Each row is a point on a landscape with many valleys, with its height.
From any point a ball rolls to the lowest of the 2 points nearest to it. It stops when none of these is lower. Distance is the straight distance between rows; heights are no part of it.
<867>: 160 124 144 137 200 115 128 115 142 163 106 166 143  73 157 119 128 103 116  48 165 133 152 115  (h 67.0)
<81>: 133 179  91 147  76 137 124  92  97 143 155 135 121 141 161 105  97 114 124 120 160 154 154 125  (h 54.2)
<981>:  87 151 119  84 133 141 155 129 153 110  95 111 161  82 141 109 127 122  70 135 117 182 183 109  (h 31.5)
<811>: 154 130  92 111 103 125 119 163 133 121 104  92 139 124 127 147  84 180 140 159 109 105 164 133  (h 58.3)
<259>: 118 142 137 108 194 113 141  95 160 140  99 169 117  82 144  96 145 120  92  47 143 149 152 135  (h 65.8)
<37>: 134  97 135 172 132 167 122 149  99 111 163  85 147 122 153  86 149  93  91 156 132 157 141 108  (h 34.0)
<648>:  78  97 133  94 111 130 194 120 110  67  64 146 128 126 169 128 183 140 122 163 122 166 129 131  (h 49.3)
<444>:  86 149 111  77 111  97 174 119 157  94  61 152 156  83 107 171 155 191 120 171  84 150 125 154  (h 30.1)
<49>:  99  81 101  96 156 131 163 111 134  96  77 163 147 127  96 147 183 157 123 121  78 108 127 102  (h 63.0)
<556>: 199  93 127 152 152 130 110 123 104 145 167 140 136 166 123 130 124 119 167 111 125  74 140 117  (h 45.3)
<740>: 140  87 121 121 118 123 126 156 137 129 103 173 160 149  84 180 154 130 161 155 104  88 116 143  (h 52.8)
<33>: 130 140 110  73 142 106 132 113 153 137 112 115 115  88 155 112  75 119 122  87 147 123 154  95  (h 63.3)
<985>: 176 161 110 141  97 127 113 108  94 161 154 150 124 143 117 142 104 137 163 104 141  94 134 139  (h 50.8)
<479>: 141 104 124 151 151 157 145 113 119 126 134 160 161  99 132 123 172 111  96 110 106 137 159 125  (h 57.3)
<858>: 105 155 157  91 160 106 129 131 163 143  95 113  82 140 196  93 106 109 139 129 211 123  81 113  (h 74.9)
<703>: 111  94  95  88 127 107 172 111 158  91  78 193 151 124  88 180 185 179 134 152  75 104 129 106  (h 65.3)
<491>:  88 177 151 116  86 117 133 132 143 154 135 104 123 124 170 126 104  93 105 142 161 188 131 138  (h 15.7)
<551>:  86 126 154  99 131 127 129 107 149 105 113 104  97 138 122 102 135 113 134 136 143 124 100 168  (h 74.7)
<481>:  96 159 170 127 131 117 128 129 167 145 140  88 112 130 146 105 100  88  94 114 175 178 120 145  (h 13.5)
<718>:  62  71 146 111 113 125 201 117 121  65  64 178 140 158 144 142 212 155 108 138 111 164 115 130  (h 45.7)
<100>:  72  93 151  96 146 148 168 113 153  73  83 138 142 117  88 135 168 136  88 134 106 162 122 148  (h 30.9)
<399>: 103  90 135 117 165 139 139 136 155  82  99 122 160  99  62 154 163 134  99 146  80 143 109 126  (h 27.1)
<687>: 150 161 147 123 139 107 123 129 135 165 125 143 102 128 159 127  90 105 148  72 185 133 108 134  (h 78.1)
<46>: 110 142  94  89 101 101 126 138 156 120  71 152 161  77 100 190 136 171 143 169 102 126 128 176  (h 26.6)
<800>:  71 131 114 110 195 150 100 121 153 104 129 146 151  92  72 122 169 151  66 105  82 141 148  88  (h 26.8)
<753>:  95 112 135  98 132 134 155 134 117 100  75 140 141 109 144 145 142 123 136 148 128 142 128 133  (h 52.6)
<477>: 119 158 119  74 105 113 130 125 149 135  85 139 153  84 124 166 104 161 142 144 129 133 136 155  (h 23.4)
<892>: 133  97 104 152 196 121  98 110 146 156 154 190 146 126  69 141 180 153 117  87  75  73 135  87  (h 50.7)
<841>: 137 150 190 189 146 132 105 133 118 152 193 117 120 158 150 108 130  97 131 124 166 158  75 135  (h 70.7)
<545>: 151  99 116 175 171 155  96  86 104 137 184 156 129 116 115  77 152 132  95  95  94  93 165 119  (h 55.2)
<133>: 142 126 133 181 110 157 129 165  91 102 170  62 138 146 142  96  95 113 104 145 152 146 138  97  (h 31.7)
<1083>: 147 104  98 117 106 128 121 170 120 121 101 122 140 127 114 161 122 141 159 156 104  91 133 120  (h 60.7)
<252>: 123 191 168 157 120 108  93 123 144 151 190  76  81 179 142  92  80 110 129 136 166 157  76 139  (h 71.0)
<671>: 134 162  78 111  65 130 135 154 111 131 121  98 127 121 160 132  74 168 138 168 113 140 160 134  (h 56.7)
<350>: 110  98  95 151 172 158 131 117 113 112 136 146 143  96 117  93 180 141  79 109  80 121 166  90  (h 58.6)
<1139>:  98 132 125 125  94 149 136 147 119  99 121 106 136 116 121 137 126 107  99 172 104 164 141 141  (h 36.1)
<489>:  62 123 116  90 108 117 174 108 145  72  67 155 141 126  99 164 167 161 102 151  96 152 126 154  (h 33.6)
<340>: 113 135 138  86 171 115 150  73 158 125  90 134 119  93 149  98 112 113 111  72 159 148 149  99  (h 64.7)
<337>: 156 114 111 167 161 118  96  93 146 145 171 201 164 122  46 142 177 133 118 100  72 114 119 124  (h 48.0)
<35>: 140 109 101 142 193 127 112  75 122 134 168 167 122 111  78  95 175 144 102  89  75  72 145 115  (h 53.4)
<688>: 147 177 130 133  78 120 124 151 115 170 142  91 103 147 189 139  76 145 151 158 175 110  96 106  (h 67.1)
<1069>: 127 173 121  83 100  99 117 131 152 157 103 122 110 111 134 160  73 151 158 133 134 128 125 175  (h 19.9)
<424>:  84 100 146  94 125 118 161 124 135  82  94 133 113 154  99 157 159 147 149 160 112 104  87 163  (h 70.5)
<796>:  90  43 129 148 164 155 181 107 117  82 117 140 144 131 151  93 196 121  98 135 104 128 139 122  (h 38.8)
<383>: 160 149 113 156  72 143 116 104  78 141 155 152 130 151 149 127 114 112 138 126 123 108 149 122  (h 52.7)
<1000>: 127 106  97 148 100 133 130 132 100 107 114 134 130 146 124 114 162 113 147 169  81 117 138 146  (h 76.1)
<915>: 151 111 141 143 115 136 115 155 107 153 151 131 110 183 131 136 150 114 181 160 132  79 100 124  (h 38.5)
<952>:  89 118  91 128  73 117 155 135 106  94  75 140 110 126 130 125 156 120 137 188  91 139 143 150  (h 74.0)
<184>:  82  51 134 142 144 140 195 130 119  74  88 166 140 149 132 143 215 131 113 142 102 141 143 124  (h 42.0)
<1090>:  58 134 122  91 167 145 135 128 168  94  98 129 157  87 107 115 145 144  65 120  95 154 161  94  (h 29.7)
<104>: 111 113 126  93 115 132 120 148 132 107 121  78 105 144 145 105 114 148 153 169 142  86 107 135  (h 62.7)
<543>: 116 197 176 138 135 118 105 129 148 161 160  84  71 165 178  89 109 102 124 145 172 155  62  99  (h 71.9)
<523>: 163  63 143 165 182 135 100 113 130 146 177 148 138 154  97 119 167 123 157 102 109  73 139 136  (h 41.1)
<1109>: 131 186 143 117  76 102 118 158 122 169 145  95 113 121 143 172  75 153 137 136 155 137 121 162  (h 20.8)
<295>: 103 171 168 116 148 125 128 123 154 141 120 101  95 156 203  73 137  99 118 145 186 151  50 102  (h 73.2)
<1134>:  95 129 114 101 180 135 126 125 165  94 102 150 156  93  51 153 163 160  87 114  83 124 123 113  (h 22.9)
<1100>:  94 129 156  98 138 115 131 153 147 103 106  85 106 135  98 142 138 146 141 158 126 122  89 169  (h 72.9)
<1058>: 128 183  99 120  84 137 124 126 127 144 138 106 140 121 112 135  76 144 102 116 117 164 172 123  (h 56.5)
<417>: 173 141 155 121 108  99 117 172 124 166 119 144 140 104 107 194  97 134 152 116 141 120  96 159  (h 60.8)
<720>: 119  65 121 176 144 158 142 107 103  96 148 112 137 120 146  77 189 115  90 149 117 145 152 116  (h 36.2)
<672>: 162  89 127 161 197 126  99 106 130 134 158 132 110 134 107  83 127 142 142  72 119  76 139 139  (h 36.4)
<903>: 140 117 155 137 131 119  92 134 124 131 166 126 106 170  66 130 121 123 164 151 111 109  86 166  (h 66.1)
<581>: 154 214 148 145  94 121 118 138 112 162 169 103  90 168 165 142  86 124 140 136 173 140  71 117  (h 68.3)
<719>: 126 141 127 107 122 137 141 132 109 129 103 126 138  96 157 137 120 118 135 131 153 131 147 122  (h 54.8)
<810>: 143 134 157 174 166 128  94 113 147 129 173  90 108 128 128  83  89 100  90  79 164 170 134 138  (h 20.6)
<912>: 146 138  89  93 118 141 121 123 130 130 123 111 120 110 131 104  65 146 131  96 127  93 165  93  (h 61.7)
<845>: 119  67 135 109 125 122 151 145 133 120  98 152 128 167 119 172 176 120 185 173  94  72 115 127  (h 49.8)
<211>: 134  74 147 144 196 128 109  89 139 114 152 113  89 144 113  72 139 131 131  97 149  96 112 143  (h 30.4)
<550>: 158 114 138 143 160 142 130 150 132 153 123 120 155  87 147 139 119  96 109  64 155 147 135 105  (h 68.0)
<13>: 111  87 114  81 117 106 152 116 145  87  65 156 140 140  82 166 161 171 151 159  83  96 110 163  (h 67.9)
<27>: 127 166 140  99 117 113 134 117 136 149 120 129  93 114 194 128  94 115 155 123 189 121  92 119  (h 76.7)
<777>: 129 158 122 106  97 131 128 155 130 139 137  72  95 151 170  97  97 137 153 166 167 105  84 110  (h 65.4)
<116>: 150 155 142 129  94 107 110 154 128 162 145 143 128 137 119 181 115 129 171 159 121 116  97 160  (h 62.3)
<453>: 151  84 113 158 146 130 105 112 119 135 163 179 158 154  69 152 164 118 146 114  88 103 135 129  (h 45.2)
<902>: 162 120 165 123 139 109 130 158 138 159 107 156 151 119 143 178 127 116 160 114 166 112  99 136  (h 59.0)
<539>: 147 179 168 172 106 129 100 132  96 157 188 108 109 179 160 123 127 114 145 152 146 139  79 106  (h 69.6)
<916>: 166 110 119 148 165 138 119 111 124 141 153 120 120 132 151  89 115 120 143  80 163  94 129 131  (h 33.0)
<638>: 159  87 105 146 119 139 116 138 114 129 145 158 144 160  68 156 140 131 169 152  64  87 140 129  (h 48.8)
<67>: 158 122 123 149 144 137 115  95 128 143 150 121 102 135 185  61 120 102 117 112 199 124 122 128  (h 29.5)
<785>:  77 117 106 121 117 145 140 127 129  91  99 108 141 100 127  98 146 115  89 145  93 167 148 121  (h 33.7)
<541>: 125 197 147 125  70 113 133 135 115 167 155  92 114 132 180 151  74 135 122 151 157 181 127 135  (h 18.1)
<706>: 150 150 121 112 115 120 110 108 128 140 134 137 116 107  95 130 103 134 138 101 126 119 139 151  (h 53.1)
<103>:  81  93 109 122 171 153 152 114 132  91 108 173 138 104  99 124 202 159  90 112  70 112 147  78  (h 60.5)
<749>: 157 169 127 149 126 125 122 118 131 160 153  92 130 134 146 117  58 133  91  66 183 152 153 103  (h 58.4)
<854>: 127  98 156 155 194 122  90  98 156 117 173  82  92 132 105  66 109 118 106  94 143 143 134 143  (h 24.2)
<465>: 145 179 121 132 107 118 118 109 129 162 144 105 133 131 106 147  46 142 103  62 134 170 174 105  (h 57.5)
<346>: 187 126 109 148 126 134 121 120 101 156 154 174 145 146 108 140 125 129 151  90 112  87 164 110  (h 48.4)
<490>: 128 144  88 150  60 111 128 163 103 137 119 153 145 109 124 161 137 125 133 158  97 164 154 153  (h 70.9)
<243>: 163 148 113 120 129 134 122 134 128 150 132  80 118 133 133 120  49 143 134  94 163 115 155  94  (h 59.9)
<59>: 135 135 156 152 168 107 101 123 161 150 136  92  88 143 149  85  95  96 107  92 199 182 113 140  (h 17.2)
<289>: 178 136 129 167  93 140 105 158  90 131 168 118 116 192 163 119 121 121 169 162 150  83 122 101  (h 33.1)
<31>: 149 142 119 134  84 131 132 175 100 133 115 150 165  97 140 187 125 118 142 142 119 172 145 117  (h 70.0)
<454>: 132 184  96 127  50 125 128 115 113 140 141 109 114 134 133 124  83 138 139 151 121 156 158 141  (h 55.5)
<347>: 158 162 121 110 140 106 135 121 137 171 104 157 128 100 151 148  86 101 126  45 164 149 134 133  (h 79.1)
<434>: 162 135 123 137 123 143 129 176 116 158 131 131 167  85 125 172 109 121 123 105 140 138 141 106  (h 68.9)
<277>: 140 121 137 138  92 123 104 143 121 135 153 139 126 159  80 174 136 118 171 181  98 112  90 174  (h 64.0)
<992>: 128 122  99 108 112 127 134 151 133 100 108  72 110 117 143 101  99 148 133 160 111 106 156 127  (h 60.2)
<1002>: 144 120 146 120 106 123 132 168 108 158 113 122 149 108 182 158 116 111 157 127 164 110 123 112  (h 56.8)
<572>: 163  84 141 176 151 155 116  87 114 148 165 169 155 129 138 109 180 107 105 100 115 107 161 136  (h 56.4)
<134>: 155 136 124 154  91 148 125 163  93 122 159  70 134 163 154 117  99 137 143 152 164 112 135 113  (h 28.7)
<901>: 132  68 153 139 144 133 135 156 127 128 139 151 127 170 137 154 170 102 178 153 140  76 124 115  (h 44.1)
<79>: 132 127 156 133 140 127  94 100 126 117 168 113 106 134  80 107 128 111 140 118 134 130  94 164  (h 68.2)
<98>: 122 156 154 138 135 132 112 115 140 128 174  88  97 152 124  83 102  98 139 140 148 137  87 142  (h 69.9)
<825>: 105 125 151 154 102 140 111 165 101  98 151 100 131 141 112 129 127 110 124 178 111 161 107 146  (h 38.7)
<631>: 120 128  82 141  70 133 148 147  99 101  83 163 151  93 122 140 138 128 121 169  77 168 158 131  (h 72.0)

Where does a ball stop that starts at each point below?
<295> -> <134>
<434> -> <454>
<347> -> <454>
<479> -> <453>
<1002> -> <134>
<1100> -> <453>
